A landscape with many peaks, sampled at points; each row gives a point and its height.
A climber steps from a point to the highest of its 2 nearest points, and stops where none of them is higher. Distance is the straight distance between rows; heights are no part of it.
fode height 210: [ 96 205  78 105 130  86  90 119 104 150 163  56 133 156 148 125 136 128
 113 118 144 105 132 134 153 111 127 174 154 115 187 182 136  84]
sotav height 207: [222 161 162 131 142 125 123 180 158 136  99 153  99 140  97 176  88 131
 150  94 118 122 161 147 160 178 141 111  87 106 114  90  69 111]
tupit height 310: [114 185  76 127 174 102 141 155 103 118 150 101 142 108 141 149 163 112
 132  88 162 117 205 163 183 203 135 180 141 119 162 102 134  63]
kubi height 551: [123  87 185 122 126 174 173  96 149 205 126 113  90 151 114 131  82 126
 186 124 132 172 110 100 118  89 111 116 109 131 136 125 104 136]
nitog height 250: [110 177 124 119 164 103 117 114 126 216 121  53 127 160 153  97  99 125
 129 141 118 163 137 178 152 105 158 171 180 115 168 172 160  59]
vor height 75: [183 136 148 171 125 154  93 119 125  72  78 182 114 120 159 125  95 155
 122 130 138 153 156 105 180 203 127  87 125 117 102 128 128 142]
lebod height 582: [101  84 117  90 113 133 149 151 141 136 180 101 110 131  95 146 144 101
 186 105 136  96 133 120  88  88  85 125  90 134 181 100  69 124]
Gufa height 217: [198 136 164 137 153 137 100 133 135 113  93 128 103 109 142 142  91 143
 153 128 134 141 191 127 153 186 104  93  83 106  94 102  76 106]
zagu height 139: [136 136 130 187 138 113 142 168 132 161 127 149 145 167 111 155 126  98
 138 106 114 106 133 205 123 152 176 175 158 162 109  89 152 111]
vika height 225: [199 115 125 145 175 167  98 123 103  88 109 134  97  77 156 111 129 144
 130 111 119 134 182 133 110 185 119  87  81 144  99  78 101 138]
buv height 187: [107  67 124  57  96 187 125 119 160  87 115 134 111 102 113  95 137 129
 100 132 119 139  79  97 102 103 103  62  81 127 146  79  89 164]
kat height 228: [181 140 114  97 160 112 110 106  93  76 132  87 127  94 164  95 146 132
 121 126 121  85 171  90 117 160 102 136  74 137 122 117 114 129]
bozaz height 138: [107 100 150 124 126 154 154 121 138 163 140  96 127 125 123 105 126 116
 153 152  87 139  94 154  73  82 139 141 123 155 115 107 122 129]
darud height 416: [ 98 141 126 124 129 130 139  89 154 155  99 103 125 147 151  88  89 152
 111 190 102 151  92 150 131  59 159 132 153 119 128 196 181 146]
Nes height 629: [ 77 190  73  67  79 120 141 134  80 144 176  61 128 151 161 137 128 149
 135 114 150 113 109 103 150  85  70 143 111 109 199 156 110 106]
Vaz height 424: [ 60 153  93  92 136  88 130 127 107 112 151 119 163 119 137 167 177 123
 106 127 139 154 135 155 105  79 103 157 127 133 127 112 131 121]
zez height 103: [166 142 117 118 120 135  98 124 134 101 137  74 130 122 120  68 117 137
 136 181 107  64  85 111  87 100 140 135 111 131 147 171 140 147]
Baro height 305: [151 171 136 151 148  87 117 150 145 127 125 129 160 157 122 151 103 114
 132 156 143 149 157 155 156 152 151 157 136 105 109 133 144  89]
delag height 168: [133 177  99 139 104  63  98 130 118  96 163  87 147 152 141 133 104 122
 140 131 138  95 149  97 165 145 113 148 158 109 166 243 138 111]
bas height 201: [143 179  77 119 166  75 116 143 110 101 167  57 134 126 132 118 139 110
 146 126 135  62 186 127 137 159 137 165 117 127 168 175 123  76]
bogi height 399: [100  91 150 122 150 176 172 116 142 136 105 159  94  93 122  67 145 124
  69 154  92 146 111 153 117 120 159  83 126 150  67  77 141 156]
muv height 227: [ 98 151  97 108 119 113  93 117 146  68 117 118 163 124 141 102 141 140
  88 188 126 102  87 143 115  72 142 130 151 129 132 175 162 156]
Gud height 136: [108 130 108 184 134 111 169 193 141 144 150 161 125 134  70 203 148 127
 132  88 153 148 202 144 180 178 146 165 136  90 183 105  99 107]
Suro height 359: [183 135 152 175 110 109 121 146 140 116 144 139 119 165 119 143  95 113
 171 126 118  90 126 102 119 161 142 117 125 123 121 161  95 128]
Los height 570: [118  63 167 146 102 177 128 115 158 163 164 141  89 137 120 131  98 124
 201 144 137 154 101 103  77  83  97  74 130 142 138 151  77 133]
zufa height 127: [ 95 117 101 121 129 110 141 126  98 109 163 130 131  97 150 161 171 124
 152  86 145 105 172 115 109 145  91 117 120 129 133 151  96 141]
Lirup height 226: [126 135 117 120  88 105 124 156 168  85 153 156 139 168 106 164 114 122
 142 160 121  79  65 111  97  84 145 123 139 130 105 144  88 149]
Bavi height 214: [ 97 130 105  84  79 157 128 130 123 119 112  56 152  93 143  77 152 139
 140 142 104 108  64 116  79 114 120 141 120 142 183 135 146 151]
funa height 181: [120 130 128 156 165 147 131  77 128 105 106 137 133 105 165  66 129 142
  88 166 138 171 152 153 148 134 146  92 138 136  84 143 178 134]
lodad height 284: [166 149  98 157 161 118 120 155 119  99 122 153 128 120 141 162 121 119
 158 102 131 118 183 171 129 178 141 139 116 148  97  91 112 130]
teve height 281: [102 123 115 110 150 106 118  96 115  88 129 160 143  99 167 166 156 144
  83 112 173 175 196 117 153 107  69  91 102 103  96 128 102 134]
Badud height 91: [127 110 156 203 118 142 127 145 156 148 161 159 119 149 111 148 118 118
 169 158 110 132  92 163  63 116 156 107 162 154  91 144 114 145]
Dume height 328: [123 140 120  54 158 127 140 120 135  94  91 122 142 131 143  77 120 129
  17 158 109  87  97 134 148 105 149 141 109 156  91  70 145 120]
Gega height 109: [ 79 105 117  96  89 122 151 171 155 139 100 100 160 113 131 114 169 103
 116 117 102 110  63 164  67 117 158 161 162 173 135  88 144 144]
sodel height 345: [164 145 112  73 158 121 115 116 109  76  81 113 142 111 160  78 148 133
  57 126 141  55 105 108 143 141 141 148 113 155 113  95 156 135]
Ziram height 282: [132 112 114 104 185 122 121 119 120  91 116 162 148 109 145 151 160 133
  64 127 139 153 176 154 126 112 117 122  81 134  66  56 115 126]
badov height 270: [123 175 106 122 163  93  99 126  99 159 124  66 144 131 154 119 145 119
 116  84 153 129 168 158 195 203 136 183 170 116 165 118 172  55]
sil height 304: [134  86  99 101 163 113 107 116 122  91 118 180 111  90 142 179 157 146
  95 103 155 121 184 131 106 127  86  82  84 120  94  84  81 143]
Vilir height 293: [127 141 137 131 154 105 106 125 131 168 104  99 157 165 146 112 112 121
 111 134 125 123 122 162 136 122 155 175 186 132 137 159 196  91]
bevo height 442: [135 165 140 114 127 108 144 154 141 156 138 103 129 171 110 145 115 108
 133 122 141  90 116  98 131 119 142 174 102 125 149 107 109 100]
pobul height 355: [ 93 124 124  83 127 151 137 131 150 129  61 108 136 108 139  41 126 135
  50 169 110 112  80 155 120  92 168 132 171 146 128 127 194 139]
nin height 152: [113 109 118 144 152 128 120 107 125 135 152  88 132  88 124  84 160 117
 136 168  81 148 122 193  61  90 139 144 147 153 128 139 167 128]
luv height 141: [151 110 153  93 189 141 137  83 124 130 104 115 119  99 142 123 115 139
  91 131 142 178 204 125 149 124 101 103  53 100  97  92 105 108]
Beg height 593: [108  96 115  76  83 142 143 151 133 142 184 109 115 146 123 142  98 133
 193 131 154 126 128 107 122  49  47 101  93 125 197 130  75 130]
zan height 288: [185 121 171 154 112 133 132 129 108 147  70 167 134 156 125 121 114 141
 114  96 111 130  95 113 168 183 157 144 150 144 111 119 161 147]
nat height 206: [107 115 125 160  88 158 111 120 141 123 151 104 128  99 120  88 141 129
 175 185 117 126  86 126  67  89 124  98 145 138 132 169 133 154]
Rovu height 490: [ 81 115 112 173  80 109 139 130 100 119 176 145 133 138 129 158 155 129
 159  80 134 113 148  90 141 167  99 130 174 119 152 208 135 150]
pel height 202: [164 128 135 183 123  97  96 146 108 110 100 136 158 162  97 109  89 162
 163 107 115 123 123 121 178 231 135 148 177 122 145 171 187 138]
Kob height 245: [115 161 103 130 112  76 110 127 144  80 145 148 160 161 136 156 119 128
 116 168 145 105 121 125 129  95 136 142 147 124 105 174 135 129]
Tepuf height 65: [180 145 102 153 121 119  90 143 112  56  92 195 114 112 153 162  91 153
 164  91 127 118 177 105 183 225 126 120 151 123 111 130 129 149]
korol height 254: [173 118  99 141 139  80 103 154 119  76 166 142 111 109 144 143 112 132
 167 133 126  80 185  95 113 142 115  96  88 107 105 148  66 114]
lod height 348: [170 123 137 145 148 158 142 157 126 128 107 180 113 111 125 134 140 121
  97 114 101 110  86 177 114 141 155 107 145 181  76  73 114 161]
Suk height 398: [117 127 137 125 108 134 132 103 124 136 169 107 125 131 146 135  96 130
 159 136 139 171 152  94 133  84  70 104 104 109 135 175  92 113]
Zaba height 219: [132 197 115  99 173 100 141 101 137 186 123  55 118 141 149  97  84 137
 127 187 117 186 150 145 155  85 156 159 121 102 139 138 151  61]
Radab height 604: [ 54 136 131  75  88 151 164 123 140 178  95 123 147 174 147 145 111 141
 107 144 121 160  66 120 145  58 132 162 130 119 134  98 150 121]
fur height 409: [141 136 136  88 116 112 150 155 133 117 116 136 124 151 116 154 149 113
 129  97 121  46  79 102 117 141 158 164 120 149 131 114 100 141]
Rizi height 272: [153 170 102 150 138  69 119 162 142  86 166 126 146 142 132 155 116 115
 158 154 135 100 191 137 139 143 134 131 116 103 111 150  98  96]
zakad height 522: [144 112 193 116 125 146 164 123 148 213 121 106 111 152  98 145  84 118
 159  89 160 169 142  99 151 119 116 146  91  99 164 111 103 104]
suvag height 430: [106 130 107 122 126  98 132 149 110 133 100 162 153 147 138 144 160 118
 116  89 139  83  99 149 134 171 158 192 180 154 132 113 181 134]
Pirog height 140: [101 138 115 145 154 123 140 113  88 144 146 111 146 104 162 146 175 117
 139  79 143 142 172 165 119 161 106 153 134 156 126 115 139 127]
zoze height 223: [153 128 111 205 121 125 109 148 112 119 109 140 136 144 119 138 110 126
 178  82 108 111 153 167 153 230 159 161 168 149 147 131 170 138]
vomak height 340: [110 133 139 135 119 129 116 121 103 167 115  76 128 130 141  95 159 119
 138  84 130  65 103 112 123 170 141 188 170 152 183 159 180 127]
rom height 407: [ 61 144 107 195 102  97 145 141 133 151 189 125 147 175 100 191 147 102
 149 117 140 157 146 159 138 115 131 155 172 130 151 171 137 110]
dato height 334: [108 123 134 125  89 166 109 132 132 147  70 110 146  89 111  50 155 124
 104 165 137 102  69 144 118 104 170 111 173 138 131 157 189 168]
Dos height 325: [150 118 110 159 136 147 118 181 141 119 121 222  82 122 109 197 145 129
 142  87 108 106  96 168  89 149 155  97 140 169  88  99  89 162]
Zibub height 306: [202 154  93 143 178 106 101 141 127  64 119 139 139 126 140 125 103 123
 117 161 125  90 151 165 118 160 159 128 122 149  77 107 135 122]
Tovim height 382: [137 132  95 109 163 106 111 142 114 104 108 112 146 108 155 100 163 123
 116 116 145  55 109 175 107 148 160 175 177 157 132 126 188 135]
Fikul height 98: [139 133 157 111 140 137 164 122 171 171 131 138 118 173 104 141  72 122
 136 172 120 164 102 117 137  64 158 130 102 120  93 114 105 115]
gofe height 373: [153 124 141 126 141 182 148 145 122 133  85 167 109  77 114  61 149 123
  61 131 103  96  89 160 141 149 161  73 145 177  74  71 149 160]
Gurof height 119: [117 112  95 111 123 120 110 111  86  77 163  93 125  57 151 106 196 121
 146 122 107 106 146 112  80 137  86 123 113 141 149 138 124 149]
Rodod height 183: [150  89 117 131 138 174  87 129 120  69 157 161  82  79  99  90 157 112
  85 185  86 117 114 116  79 134 136  60  86 120  99  90 117 137]
busa height 178: [117  75 161 135 133 164 130 108 114 160 136 118 108  91 138 140 148 130
 158  84 147 138 139 115  86 132  79  99 103 143 133 114  91 155]
Zuf height 606: [ 91 144  96 105  77 134 145 147 121 130 189  70 133 164 131 135 110 123
 190 142 126  98  97 118 116  71  83 137 107 126 194 158 102 112]
Madi height 180: [154 142 181 164 119 112 112 124 128 135  96 116 149 164 117 125  78 150
 161 149 110 168 146 126 190 207 126 142 152 100 124 163 164  98]
zefog height 475: [ 64 125 121  89 135 128 136  97 120  98 106 129 162 108 164 123 171 132
  66 136 130 158 123 154 123  83 108 138 120 143  99  99 146 134]
pira height 218: [131 167  91  76 159  93 109 119  98 103 149  72 137 115 140 119 154 122
 123 130 122  90 152 111 112 114 112 167  87 134 150 116 128 102]
nuf height 369: [159 106 110 134 103  78 145 172 149 136 141 213 104 153  67 200 107 130
 159  68 146  82 153  90 169 143 133 101 117  78 160 143  62 117]
lek height 158: [131 142 147 183 133  94 145 188 174 141 158 183 133 151  75 206 110 125
 138 117 156 168 173 147 154 135 140 135 129  76 148 111  93 109]
gofog height 242: [163 111 110 117 151 107 109 136 136  81 169 131 123 132 113 145 121 117
 137 156 109 108 146 113  85  92 115 107  83 118 100 110  82 113]
geme height 302: [155 138 154 103 177 147 158  83 132 147  62  80 101 118 170  31  97 141
  84 148 113 124 139 113 159 140 158 135 124 136 115 130 182 109]
lalu height 676: [ 66 180 110  83  78 140 144 132 119 179 146 111 147 183 149 155 110 149
 120 134 146 146  78 102 156  69 102 162 125  96 187 128 135 109]
dure height 137: [ 90 112 129 184 103 149 114 122 124 125 122 170 145  86 145 126 182 134
 123 144 150 153 105 153 103 132 136 104 173 149  89 137 161 173]
Nira height 264: [132 139  70 153 146 117 140 147 110  88 140 179 127 118 135 155 149 124
 170 106 123  57 167 162 107 184 165 145 147 150 123 133 114 143]
nutu height 220: [ 97 136  88  67  84 146 123 122 148  66 117 101 158 143 139  99 119 150
  90 191  93 112  65 119 104  74 127 115 106 117 148 128 136 151]
zes height 211: [ 82 117 112 111  50 187 140 121 137 123 131  88 145 104 139  87 133 138
 173 161 119 155  60 113  90  86 101  94 126 135 177 152 132 173]
nakiz height 122: [ 79  94 161 143  71 154 149 137 143 159 104 141 149 110 127 115 163 116
 131 124 118 146  58 140  94 119 144 137 179 157 121 124 159 170]
viv height 553: [136  77 158 166 127 141 135 135 156 181 168 120 101 145  99 163 104 107
 199  99 157 144 154 129  99 111  92  90 105 123 151 123  69 107]
megu height 99: [189 111 184 144 106 130 113 120 156 125  87 179 111 162 113 160  67 156
 122 129 132 167 138  77 180 156 121  70 109  84  98 144  87 118]
nak height 530: [105  99 135 194  83 101 138 154 106 137 160 129 142 174  82 159 118 144
 164  83 121 135 159  82 177 195 109 128 149 106 162 185 126 128]
kis height 106: [148 123 140 100 124 173 146 101 138 134 116  79 103 112 115  44 108 134
 119 187  76 100  81 109 100  97 144 126  92 144 129 121 140 148]
Konuk height 81: [119 131 131 188 114 107 131 147 158 126 194 128 139 172 103 161 108 100
 185 165 123 126 131 148  88  88 133 114 132 125 117 161  96 108]
Raka height 452: [131 139 149 180 117 134 118  94 141 142 125 117 138 137 140  98 106 135
 140 170 124 155 109 131 123 114 146 115 171 122 120 214 167 149]
mapuz height 383: [115 141 116  81 166 141 120 117 126 153  76  81 118 145 170  55 101 152
  77 169 111 111  99 150 130  67 174 150 178 129 140 170 197 114]
lufid height 112: [177 116 163 204 139 167 123 143 139 158 111 170  96 125 134 147  97 128
 168 113 101 163 131 168 105 173 155 111 139 154  92 110 111 140]
Liv height 237: [177 120 111 113 160 143 100 121 104  55 118 149 110  88 141  95 159 143
  91 129 123  78 136 102 119 159 127  94  83 138 100  90 107 157]
Luga height 367: [107 147 155 100 123 140 135  81  96 175 106  91 139 129 174 121 130 140
 104  96 141 174 141  86 170 140  97 157 120 128 141 141 154 113]
zubab height 87: [152 121 150 155 108 109  94 129 125  96 109 164 134 126 149 170  96 149
 129 114 144 166 181  91 178 175  83  90 127  83 106 155 109 135]
les height 174: [145 170 110 116 153 111  97  80  91 102 137  54 141  98 167  80 136 133
 116 140 140 139 157 136 130 138 101 133 138 139 147 193 145 111]
Met height 358: [108 173 105 135 152  84 128 148 113 122 144 137 166 123 140 171 142 117
 114 106 171 167 188 150 179 161 119 166 146 109 126 115 145  92]
Sudub height 230: [113  88 115 100 136 140 119 115 140 105 183 133 124 132 101 157 125 106
 144 181  99 169 130 144  77  47  98 108  91 113 109  95  98 116]
vuven height 184: [107  36 130  84 106 161 117 111 149 122 131 134  97  94 114 142 142 131
 150 115 143 144 105 119  69  93  67  79  97 140 153  87  78 144]
munen height 189: [174 101 134  76 129 170 108 107 129  66 157 122  90 115 104  86 117 112
  91 180  69  90  97  87  99 107 120  89  61 113 125  93  95 135]
seg height 431: [ 75 103 129  94 160 154 162  72 130 118 116 124 109 101 151  73 148 134
  73 162  88 178 140 152 115  86 133 103 104 133  91  87 167 140]
Mup height 131: [120  88 125  77 136 149 146 121 136 128 144  96 126 113 110 106 136  97
 106 176  48 144 104 163  76  78 139 152  97 143 110  59 141 116]
sebe height 204: [117 126 148 130 129 149 122  95 127 100  80 163 150 114 158  77 141 139
  50 140 151 117 105 124 163 134 151 120 151 140 100 128 184 154]
Ripid height 528: [102 124 162  59 115 154 172 131 135 183  67 127 124 158 137 124 119 129
  66 117 115 127  75 114 147  88 146 158 125 145 104  64 130 116]
reb height 85: [149 140 177 150 131 116 167 132 165 195 112 109 125 180 105 130  69 112
 147 163 108 168 114 131 144 120 179 164 138 115 106 132 138  91]
Gim height 584: [137  81 135  82 101 160 132 116 159 129 151 146  98 155 106 138  83 141
 165 155 139 132 108  99 114  45  82  82  87 128 150 123  64 129]
soni height 121: [124 152 159 147 106 113 145 145 166 167 156 142 144 183  92 165  72 125
 144 149 150 186 133  93 170  97 124 145 126  75 149 145 118 100]
luvo height 159: [104 145 112 134 167 109 119  83  80 125 132  85 149  85 178  93 164 122
 108 114 139 166 148 178 124 134 111 146 161 161 129 152 167 116]
bon height 421: [113 117 161  78 140 154 156 128 105 192 108  81 124 120 144 111 147 115
 122  77 123 118 115 116 109 118 112 171  93 158 140  56 126 109]
vovi height 188: [168 118 170 113 139 167 161  82 161 133 111 117  73 163 123  93  62 142
 135 163 112 142 104  70 142  95 138  77  73 114 104 142  87 139]
fid height 356: [127 123 143 131 134  96 123 143 107 171  82 152 156 179 127 119 119 139
  82  94 126 121 104 145 157 151 157 186 208 141 121  96 216  95]
kubaf height 186: [ 80 179  87 133  78  84 133 132 106 140 188 100 137 168 120 159 125 125
 124 105 148 133 133  92 174 118 109 159 156 102 179 208 134 106]
rol height 170: [ 91 183 123 136 157 111 150 132 134 191 170  77 139 142 120 126 130 116
 130 138 134 170 148 157 123  89 140 180 118 119 167 104 125  62]
bero height 169: [175 168 124 135 149  96 151 187 135 133 127 170 129 175  88 176 121 100
 125 101 126  81 129 161 157 161 193 178 129 136 115  81 119 108]
dami height 155: [140 100 153 135 168 161 129 101 112 150  79 145 127  93 164 150 134 143
 106  82 149 177 191 155 138 160 101 110  97 138  94  79 113 141]
faz height 164: [ 99  86 112 122 116 171 128 106 138 118 134 114 118  71 104  58 165 111
 109 197  70 158 101 164  73  92 152  91 128 131 113 108 168 151]
tokor height 216: [ 66  93 127 113 139 149 158  85 134 146 158 121 114 126 130 143 134 130
 156 163 109 216 133 159  99  45  95 103 112 127 116 118 120 133]
tel height 192: [181 165 145 160 134 116 124 199 145 130 106 179 117 166  65 177  98 121
 152  84 111 133 158 160 186 194 172 156 121 111 135  69 108 107]
bozi height 244: [169 102  80 109 150 120 110 140 104  65 132 179  89  80 135 145 161 144
 146 116 117  59 156 105  88 158 123  93  95 131 112 117  71 148]
Finu height 199: [125 111 127 148  91 182  97 114 132 102 144 132  90  91 105  55 131 133
 143 201 116 121  83  78  89  99 134  46 106 122 125 151 114 145]
lev height 453: [ 61 101 127 178  75 111 148 141 143 125 173 152 137 161 109 181 150 110
 174 109 129 112 101 119 109 127 126 137 169 128 143 174 119 152]
pup height 118: [132 105 116  91 167 118 129 135 105 121 157 104 133 103 111 128 170 102
 117 131  87 122 139 171  72 114 123 166  91 148 111  49 130 112]
suze height 418: [104 112 138  92 124 161 142  83 129 112 120 109 129 126 145 110 120 142
 119 147 121 150 117  94 123  74  93 104  82 124 124 124 112 147]
Metuk height 420: [102 179 125 115 121  94 123 111  97 152 148  96 147 138 142 152 135 126
  99  89 161 189 164 106 194 158  94 164 145 106 154 151 142  87]
zad height 160: [ 72 139 116 152 124 136 117  70 117 104 124 133 152  94 161  93 166 138
  97 166 142 180 115 158 128  91 124 100 174 140 111 183 172 157]
komas height 370: [ 48 155 117 141 117  97 144 131 140 144 192 136 160 150 114 182 145 111
 142 130 148 182 135 171 117  54 105 143 141 118 134 140 113 107]
tum height 205: [120 100 148 101 107 156 143 157 181 111 111 179 125 144 101 157 130 121
  83 140 105 124  30 134 119  94 151  77 137 155  81  96  84 158]
giset height 185: [172 159  86 152 168  84  92 122 113  66 154  83 146 106 153 107 134 119
 151 154 135 101 174 164 115 163 126 129 147 139 134 177 144 108]
Pag height 215: [ 95 113 122 105  77 141 144 144 184 110 117 141 154 152 114 136 111 123
 108 178 104 130  31 142  91  74 157 120 153 147 102 117 119 161]
vavu height 120: [158  80 171 157 161 166 149 119 152 174 120 147  82 121 118 141 106 131
 152 135 117 175 134 144  98 126 144  84 105 140  79 101  92 128]
vus height 651: [134 146  99 138 105 107 100 108 113  59 143 134 136  95 163 101 152 144
 115 156 149  87 133  67 133 119 108  92 139 120 124 197 131 161]
Mivi height 271: [151 143 154 110 153 123 113  83 131 146  54  89 133 150 165  67  82 148
  88 149 124 147 122 108 191 153 155 151 159 114 130 184 204 104]
bevez height 115: [112 136 121 127  99 155 100  99  89 103 119  85 134  48 143  59 193 137
 133 134 147 107 115  93 108 140  99  99 122 145 143 151 153 171]
gusu height 198: [ 83 104 144 166 143 139 137  97 127 154 155 146 135 108 148 168 145 128
 146 120 138 216 167 158 103 104  93  94 133 128  93 137 115 130]
rogi height 380: [133 122 151 142  88 127 124 119 127 115 144 131 126 153 137 143 104 132
 155 118 141 111 109  61 131 107 102 112 125 114 131 168 101 148]
Mikef height 326: [144 129 171 130 124 138 142 104 128 151  94 123 142 151 143 123 105 128
 112 126 134 151 125  94 154 135 135 146 119 129 108 128 139 130]
pafab height 324: [145 110 117  92 148 109 132 147 138 109  99 201 122 123 113 207 152 136
  94  88 160 110 131 145 124 126 126 110 100 130  92  71  84 153]
bot height 51: [145 127 108 135 121 102 117 136  89  97  93 184 158 148 135 161 123 154
 124  78 143 127 146 103 187 210 128 155 157 122 123 123 165 151]
raf height 167: [117  98 162 141 130 146 133 105 101 174 112 122 125 105 153 165 139 133
 132  50 160 173 181 114 147 175  67 131 114 125 133 128 119 141]
giko height 97: [153 141 108 150 148 116  76 149 125 108 143  88 141 104 120  70 145 120
 157 165 132  58 106 156  73 119 163 134 167 144 153 201 166 150]
Mavur height 462: [144 124 165  85 144 132 160 156 121 179  86 139 123 139 129 143 147 113
  86  69 138 104 110 137 137 128 139 169 113 151 116  42 122 121]
bapir height 193: [122  95 120 100 125 149 120 135 151  57 125 165 118 108 113 129 157 131
  85 153 117 113  84 117  91 108 128  77  99 136  96  92  89 162]
Pala height 548: [140 122 129 210  95 144 101 131  98 126 131 164 119 101 140 128 146 137
 161 109 146 127 139 103 127 192 126 108 163 137 132 168 151 172]
bepa height 179: [103 111 147 179 123 114 129 141 154 160 158 186 142 151 103 212 120 121
 142 117 159 192 162 153 125 107 111 109 139 102 108 124 106 130]
tet height 108: [ 85  92 118  94 119 131 153 161 134 128 142  97 137 104 109 137 186  98
 159 101  99 105 102 162  55 130 130 158 116 164 141  69 105 138]
Gov height 330: [ 65 132 105 120 110  89 137 132 122 125 183 154 147 125 132 191 144 124
 128  98 178 176 164 120 139  78  71 109 134 102 127 159  95 129]
zarid height 377: [110 130 108 127 123 106 137 136  91 146 117 129 136 165 119 137 159 128
 136  67 126  55 126 105 156 213 157 196 159 141 172 140 158 123]
Sumir height 294: [115 124  96 100 148 116 144 153 104 113 100 204 135 122 133 195 165 131
 121  60 145  95 153 154 140 167 147 159 134 139 106  76 117 161]
rutab height 194: [172 108 156 117 130 184 116 109 153  91 131 147  79 124 113  82 105 139
 105 161 115 103  81  66 115 108 129  44  82 127 112 134  77 144]
Sab height 349: [166 132 118 117 143  91 149 163 153 137 123 191 102 128  81 202 133 123
 135  73 168  94 163 132 131 138 131 116  96 101 138  92  61 126]
gogap height 107: [173 120 185 140 117 127 137 134 171 157 131 154 109 177  90 164  59 123
 160 140 137 160 123  90 147 106 133  97 108  96 117 143  75 109]
Dis height 102: [178 126 155 219 118 174 111 163 135 155 119 185  90 119 109 121 117 132
 153 157 114 135  77 143  97 150 177  74 153 158  83 142 126 150]
tur height 438: [ 91 129 112  39 139 145 140  94 123  99 119 113 139 125 143 113 139 139
  59 149 109 146 126 121 134  67 102 131  62 116 123  72 124 125]
san height 316: [111 136 145 123 100 148  98 116 111 165  90  81 141 107 141  66 148 134
 119 124 135 102  75 115 120 118 138 158 178 137 178 180 199 154]
Savut height 234: [122 119 151 134 121 121 118  90 125 135  72 155 163 157 144  94 109 149
  72 142 130 153  98 114 178 132 154 144 191 126 114 166 217 136]
tadem height 283: [127  87 140 160  86 106 153 160 167 168 174 137 102 126  68 177  94 122
 158  69 173 138 182  97 177 148  76 108 122  74 195 150  81 102]
Nofo height 243: [165 143  83 178 138 127 107 145 107  97 129 138 131 103 135 110 137 123
 177 105 140  52 148 150 130 215 166 150 174 142 159 175 169 153]
Bonem height 142: [ 97 200 124 162 128  92 142 159 160 146 188 110 147 165 103 157 116 116
 122 142 151 169 150 124 164 107 138 172 142  85 178 145 117  74]
veluv height 603: [155 141 124 172 100 114  87 113 111  92 117 149 149 120 139 109 135 138
 126 142 159  98 114  90 147 165 135 119 175 117 134 201 179 166]
zek height 173: [131  81 102 109 120 154  98 117 119  69 154 119 117  57 114 101 190 100
 109 169  73 133 118 142  60 125 125 108 104 124 122  74 139 145]
kunit height 301: [ 92 105 104 123  94  77 154 149 137 155 177 164 119 111  97 192 123 135
 121  61 190 146 184  93 175 119  70 121 129  72 166 159  95 116]
Vudoz height 200: [143 177 108  77 163 132 150 118 123 169 153  67 116 147 132  96  86 139
 141 184 100 153 129 124 121  59 128 159  73 103 157 103 130  78]
nef height 360: [178 129 101 113 175 136  95 121  88  88 108  93 139  61 151  49 160 127
 102 131 150  69 129 148 113 157 139 139 132 156 130 113 191 136]
babo height 498: [158 117 170 216 109 145 116 117 125 163 120 134 131 132 125 109 110 127
 168 133 119 152 119 130 125 180 141 129 171 132 128 177 165 147]
beve height 265: [113 126  75 146 126 142 125 142  97  87 107 217 129  81 148 157 181 133
 151  91 144  97 141 151 120 186 150 137 168 158 108 109 142 182]
vimeg height 387: [153 114 139 124  95 113 150 157 137 130 134 181 103 172  85 185 138 120
 168  68 120  61  96  89 136 150 145 119 125 122 146 140  79 145]
Midop height 161: [157 155 198 162 121 117 115 161 151 136 115 150 128 144  99 166  78 142
 173 162 122 176 176 139 188 178 115 120 125  68 107 125 107  98]
Tos height 484: [138 140 170 119 103 125 145 141 132 181 135 111 127 188  87 149  94 123
 140  79 144 124 113  52 171 132 119 164 105 101 188 122 112 106]
Tope height 480: [126 142 162 150 109 108 129 156 125 148 140 110 145 150  98 161 113 136
 141  92 148 170 179  95 196 188  95 150 123  84 157 144 119  99]
mavu height 333: [193 142 124 177 131 114 100 144 136 108 115 166 129 145 126 129 112 125
 132 145 126  87 104 149 123 159 170 127 161 145  98 145 140 149]
Solup height 111: [145 128 156 113 109 184 121 102 118 118 104 102 110  76 121  36 156 129
 109 148 124  90  89  82 118 133 134  90  90 141 127 119 135 164]
fak height 260: [150  92 164 152 107 124 132 141 108 152  97 188 122 162 101 168 137 148
 136  38 122 132 103  99 151 180 127 132 135 131 137 117 126 172]
gofov height 327: [157 115 136 107 176 141 150 121 122 145  80 106 120 107 142  47 115 125
  74 155 104 101 120 168 118 117 158 146 158 167  98 100 182 112]
nubog height 130: [148  86 165 118 158 152 145  83 162 162  97 150  89 126 119 152  91 142
 114 126 157 182 158 113 135 110 107  71  77 104  97 105  88 120]
moda height 236: [ 98 183  93 100 159 102 105 114 101 181 144  40 135 132 159 102 162 117
 114  95 140 107 147 150 139 135 137 178 152 142 176 111 148  64]
vamu height 196: [ 75 143 128 110 159 121 172 107 122 196 150  86 126 133 133 123 126 121
 149 152  98 208 140 169 109  54 126 156 119 130 128 100 145  92]

Where does a climber stop that starts at each point below?
Pirog -> Metuk
Madi -> zefog
soni -> Metuk
bero -> Metuk
dure -> vus
lek -> Metuk
